Each row is a point on a landscape with many valleys, with its height.
A ball rolls from a point to the lowest of its 2 nearest points, and stops where none of them is lower. Distance is the straight distance between rows; heights are no part of it.
fet: [129 138 101 210  93 150 139 150 175 110  96 124 111 147 153 151 124  86
  89 175 101 123 106 119 117 184  87  89  56 121 141  96]  h=629
nizi: [150 113 101 140  63 102 159 160 164 178 123  82 109 106 137 160 124  65
 123 157 114 122 134 138 133 112 100  87  97 123 122 108]  h=165
sokik: [147 112 138 130 189 107 151 132 120 191 141 142 161 128  75 109 117 147
  59 134 164 109 118  95 145 135 175 135  98 108 115 172]  h=467
kasom: [102 117 148  58  66  76  94 115 154 128 152 121 110  81  96  98 129 127
 144  82 173 131 124 173 142 120 103 155 160 126 105 135]  h=720
palot: [ 85 130 101 109 160 181 164 133  48 152 112 157 149 171 103 143 133 162
 107 137 142 155 187  94 138 110 144 102 190 138  77 119]  h=224
kodi: [140 176 149 153 155  90 163 138 146  83 131 127  69  94  99 102 150 147
 179 188  75 105 112 150 143 114 142 168 111 103 170 149]  h=161
dureg: [123 138 176  51 102  89 108 102 161 152 172 137 124 111  91 138 111 113
 141  95 179 107 100 153 177 100 140 141 195 126  88 143]  h=759
povu: [104 125 137  97 179 159 158 122 111  98 105 138 125 141 138 163 109 150
 117 121 135 138 162  87 164 103 148  85 200 117  62 102]  h=280
fodu: [107 128 146 163 154  99 109  98 107  85 110 149 136 152 122  98 201 119
 162 105 143 148  89 169 132 131 158 149  80 117  76 162]  h=396
Tos: [170 146 135 107 140 128 119 140 192 121 131  93 114 125 201 169  79 122
 147 131 104 108  86 104 133 158 115 129 162 129 133  96]  h=266
nebut: [135 140 120  94 143 151 124 121 114 147 138 126 154 146 158 131 149 129
 139 118 118 133 112 178 131 131 120 150 149 155 116 140]  h=284
vom: [137 141 121 140  62 152 132 113 124 139 147 162 140 126 149 152 110 123
 189 156 110 113 137 107  90  89 124 111 175 164 224  71]  h=365
fopog: [122 143 127 136 177  78 175 168 134 130 110  89  54 100  65  94 116 150
 144 164 102 129 116  96 123 133 152 146  94  77 137 167]  h=67
tefi: [ 68 139 124  74  77 154 125 139 117 142 135 174 100 111  76 126 106 158
 132 143 152 123 167  95 149 139 126 118 218 127 142  96]  h=560
ribu: [172 112 125 182  91 154 110 123 135 119 104 111 160 142 194 163 150  69
 112 137 121 128 112 170 169 101  97 103  86 141 112  97]  h=69
movum: [102  93 104  79  56 114  76 151 131 152 134  84  96  99 108  85 127 126
 129  84 173 154 127 173 105 129  81 174 130 132 131 132]  h=691
zedun: [142 112 146 103 148 110 143 132 116 182 162 149 158  79  71  92  91 172
  55 126 156 111 151  98 146 138 159 134 134 107 161 165]  h=522
pel: [157 139 148 183 172  92 133 124 157 121 121 155 164 110 131 114 124 141
  74 153 118 103 131  71 112 175 154  99  59 106 143 126]  h=500
zakur: [157 153 114 103 157 103 143 132 141 192 161 130 188 125 188 146 143 108
 105 133 103 113 139 110  74 163 122  94  97 173 121 128]  h=549
Zil: [114 124 133 188  92 152 131 108 114  91  94 118  81 151  59 114 164 103
 129 155 145 119  98 190 188  98 136 180  84  94 128 138]  h=257
tizu: [127 140 118 110 142  99 151 129 104 146 138 113 128 137 134 130 138 122
 180 130 108 141 125 131  88  93 130 118 138 150 129 133]  h=333
zosup: [150 122 129 110 122 144  98 135 180  72 126  66  88 116 202 141 103 134
 164 125 107 128  96 135 147 132  87 155 169 137 152  91]  h=208
roka: [119 128 133 175 108 108 133 121  94 119  98 102 106 138  96 116 201  82
 144 142 132 141 105 204 181 101 131 158  59 118  90 147]  h=337
tokip: [ 97 123 145  63 158 105 112 140 126 173 151 149 126 150  84 130 103 145
 140  88 184 133 103  96 122 117 158 131 188 116  69 160]  h=811
zimu: [150  71 115 114 152 163 114 126 130 111  92  90 149 110 170 138  95 132
  33  88 159 150 145 128 174 139 117 128 117 122  82 125]  h=372
muru: [116 140 126 109 101 191 131 102 134 109 109 113  88 148  81 139 133 104
  78 139 149 109 102 196 220 145 112 178 123 108 109 139]  h=121
nuz: [116 134 129 115 155 129 106 136 149 147 139 166 140 161 103 128 100 150
 135 107 145 132  89  84  74 160 153 142 138 118 123 145]  h=856
notor: [158 129 165 172 137  59 101 123 176  82 118 123 141  87 163 109 129 113
 110 129 117 116 128 113 136 155 127  94  68 107 120 110]  h=452
Kiga: [147 124 132 130  80 168 128  90 135 132 118 126 168 151 163 181 153  59
 101 110 135 106 127 186 188  94 114  96 126 148  80  97]  h=144
tek: [137 118 176 140 141  46 115 108 137 114 142 159 128 115  75  89 133 141
 176 109 159 121 114 104 116  73 185 124 124  95 119 159]  h=469
dak: [120 155 141 129 135 130 172  90 119 138 133 161 162 154 129 180 159  79
 131 136 127 106 139 144 169  87 148  62 156 137  61 108]  h=132
fakid: [101 129 122 157 116  79 118 137 137  84 125 115  97 127 150  98 143 130
 178 119 105 149 129 125  62 144  95 107  94 148 139 125]  h=383
narud: [105 154 109 152  99 160 104 115 116 101 133 159 144 156 138 107 176 124
 142 129 112 137 109 191 104 163  90 158 102 160 142 134]  h=335
Palok: [143  94 105 104  86 138 118 149 115 217 139 110 142 107  92 108  84 133
  76 118 160 129 134 127 122 129 127 147 118 128 161 143]  h=583
far: [122 172 147 114 133 107 141 124 182  49 147 136  64  92 137 118 130 157
 204 156  76 101 129 130 123 123 129 145 170 124 180 124]  h=226
fiso: [132 171 148  72 155 118 175 112 153 145 155 134 126  99 128 146 120 129
 102 158 115  84 130 148 193 147 139 110 167 115 101 130]  h=692
Gofuf: [159 119 143 165 119 100  98 121 111 190 144 155 178 163  97 114 136 102
 145 121 154 127  89 137  99 104 171 160  84 131 136 156]  h=90
Lokat: [147 100 103 155 148 148 155 150  71 139 107  61 127  79 146  99 144 144
  66 139  98 151 190 160 153 127  96 134  65 134 144 144]  h=438
Datab: [116  93 141 117 129 133  90 123  98 115 153 131 125 125 103 101  90 186
 173  81 135 142 159  65  53 123 148 165 158 131 204 151]  h=417
goro: [138 144 107 125 138 139 130 126 102 177 157 167 186 133 148 125 123 143
 108 129 109 132 150 104  46 163 121 117 113 176 172 131]  h=501
togu: [114 131  78 105  93 147 181 168 122 189 120  73  96 126 124 145 156  81
 101 155 111 130 148 180 150 126  91 108  96 129  96 137]  h=36
paled: [114  95 107 125 187 171 143 125 134 108  88 121 146 154 151 157 115 132
  62 110 148 146 139 103 151 144 126  89 127 108  59 111]  h=334
pomol: [136 171 146 120 136 141 138 112 141  75 153 163 115 133 161 159 122 150
 206 165  85 103 139 109 111  98 140 125 196 146 185  96]  h=286
zes: [111 187 151  57 143 112 174 127 138 144 161 165 120  88 135 149 116 157
 133 161 105  94 173 114 158 148 142  83 215 131 112 110]  h=658
luk: [150 120 136 157 196 116 105 126  89  87 133 107 146 128 187 105 153 165
 137 105  93 159 144 122  91 175 112 158  74 151 154 163]  h=325
Pilo: [125 129  97 151 171 158 180 144  67 128 120  94 116 107 117  91 141 168
 103 157  78 141 177 135 121 142 115 149  97 131 179 154]  h=466
liveg: [147 128 172 128 112  68  83  89 159 117 155 173 188 114 157 129 122 114
 162  83 151 114 115 113 102 102 147  94 147 145 120 112]  h=288
Kun: [ 79 111  87  89 123 207 129 141  70 116 100 129 129 145 153 135 124 166
 109 116 129 165 192 116 126 146  87 107 190 155 111  96]  h=172
Mesub: [154 111 141 109 133 129  90 121 182 112 129 138 161 104 186 150  68 144
 106  86 132 115 113  78 124 164 123 101 159 130 144  96]  h=328
fufer: [114  97  94 113  42 131  95 172 145 197 125  94 100 129  88 113 114  95
 110 111 161 147 115 160 109 139  97 150  96 119 127 135]  h=649
lilom: [180 103 105 149 135 129  90 177  95 175 120  67 138 151 188 139 124 110
 141 124 115 157 105 133  86 116 108 167  73 158 154 142]  h=262
revil: [ 95 123 101 156 157 200 145 124  82  57 111 153 121 139 110 106 137 190
 115 139  99 151 167 124 127 133 128 151 150 121 180 139]  h=454
Fosag: [122 143 154  84 122  82  84 115 189 110 153 164 155 104 166 136 104 130
 142  85 142 113 114 102 107 164 120  95 172 135 102 107]  h=332
bolu: [162 111 130 124  66 130  80 135 167 103 119  78 117  96 191 146 131  94
 126 124 132 132 106 185 181 123  70 149 129 145 136  91]  h=146
mus: [154 123 141 127 161 110  83 131  98 127 151 121 160 100 135  80 120 179
 122  92 114 144 143 131  83 186 125 190  97 138 182 180]  h=348
kune: [148 141 106 150  74 107 160 131 151 177 140 126 138 147 168 180 152  46
 163 158 101 116 126 150  91 101  97  71 103 163 126  99]  h=287
nuna: [ 96 144 112 165 126 216 116 112 113  35 117 177 120 182 143 140 154 155
 168 144 114 135 132 133 113 121 125 148 175 139 177 100]  h=419
Teso: [ 68 120 110 128 129 155 101 147  97  93 126 163  90 154  75 105 113 188
 168 114 135 155 161  62  54 134 137 141 167 120 157 134]  h=460
faf: [175  96 115 157 124 104 116 160  88 204 124  88 143 152 109 124 110 105
 151 126 149 141  97 115  84  71 158 165  89 130 148 147]  h=188
vodo: [118 119 133 157 121 177 104 105 153  61 104 150 121 164 134 148 127 126
 157 119 139 122 101 122 145 100 136 139 165 115 133 101]  h=379
vabav: [105 138  89 166 109 195 109 139 120  67 135 129  94 169 173 109 155 142
 148 149 104 140 104 174 113 156  78 169 118 157 185 109]  h=375
Nase: [115 117 124 116 185 174 144 124 117  52  93  96  91 168 172 163 122 149
 172 126 121 145 122 120 151  86 133 131 194 121 101 104]  h=327
Kina: [159  82 119 141 126 145 133 139 106 133  91  79 146  81 137 109 124 117
  19 125 146 147 168 154 186 122 114 134  68 114 106 134]  h=406
Kerog: [ 86 184 148  81  99 117 149 134 131 176 164 199 124 116  86 147 104 142
 125 157 140 101 162  75 135 153 146  78 203 136 122 114]  h=615
tuso: [127 128 121 116 142 106 176 153 151 144 111  56  42 128  84 141 102 113
 165 158 127 120  88 123 157  84 138 148 145  88 106 132]  h=204
vuzif: [110 107 156 146 123  78  95 118 152  64 130 122 123  88 146  91 114 155
 140  88 116 143 169  88  83 165 109  83  99 118 139 124]  h=416
bodu: [139 117 137 103 126 169  93 113 126 123 122 117 132 148 109 121 129 132
 103 102 166 131  88 181 180 134 130 204 136 118 107 153]  h=217
div: [151 105 100 160 173 163 100 160  80 130 111  84 135 171 171 113 137 152
 122 111 117 169 106 135  92 153 113 179  74 154 142 153]  h=299
gobiv: [ 82 128  80  83 104 175 160 148 106 140 105  96 108 119 142 119 143 128
  83 134 120 152 179 181 150 140  79 112 144 138  94 119]  h=122
mirez: [144 172 118 118 141 112 178 122 126 215 158 146 168 149 126 157 168  86
 114 158 109 102 121 137 108 139 148 110  93 154 104 145]  h=515
gefaf: [134 132 121 189 120 131 130 139 163 141 105 145 128 147 107 130 111 107
  91 160 130 121  94  92 105 171 129 105  71 103 137 113]  h=568
Vukof: [158 126 131 158 141 149 144 106 112 127 134 156 176 127 160 144 100 139
 125 143 105 118 150  84 100 110 144  91 133 141 186 103]  h=444
leb: [111 119 115  95 177 165 137 127 118 169 125 153 165 158 104 133 121 140
  41 109 165 134 123 115 152 165 143 124 131 115  60 156]  h=392
fizel: [148 153 116 154 119 113 169 126 123 203 136 124 134 176 110 184 165  44
 147 154 115 100  96 134 125 114 158 101  78 132  93 136]  h=424
Kimup: [131 133 168 143 133  54 179  92 138 130 128 141 140 104 101 134 158  80
 144 140 140 107 136 124 170  62 162  64 127 110  69 117]  h=235
Vaz: [148 103 146 131 124 111  62 135 137 113 140 112 118  96 127  87  86 180
 142  87 129 134 124  93  82 168 132 185 111 117 202 152]  h=377
vibut: [ 74 128 121 125  98 162 124 132 124  90 112 185  97 109  79 119 104 169
 130 144 122 130 180  59 116 140 130  99 189 114 172  99]  h=510
sor: [158 133 167 185  91 102 113  88 134 136 139 172 178 149 116 145 135  85
 168 132 140  99  97 138 123  70 164 108 118 134 146 112]  h=206
dalid: [117 127 156 107 144  49 172 114 162 120 120 103  80  98  91 131 128  94
 153 130 140 119 111 127 180  74 142  94 139  89  56 129]  h=315
mudu: [120 125 161 148 185  78 128 104 105  76 127 176 125 125  69  81 183 166
 164 114 136 140 115 139 137 117 199 161 102  92 111 194]  h=431

For each start below, name the point where the ball stops.
Mesub => ribu
nuna => togu
mirez => togu
mudu => muru
Kerog => Gofuf
Vaz => Gofuf
zakur => fopog

Call two points neighbours if one is among the 2 nearest of the other. Go from one point of each pair to the other, from neighbour to neighbour, staying as low as possible. Name the highest point that can't be avoided.
fopog, ribu => dalid
dak, ribu => Kiga
dak, Gofuf => Fosag
muru, paled => nuna
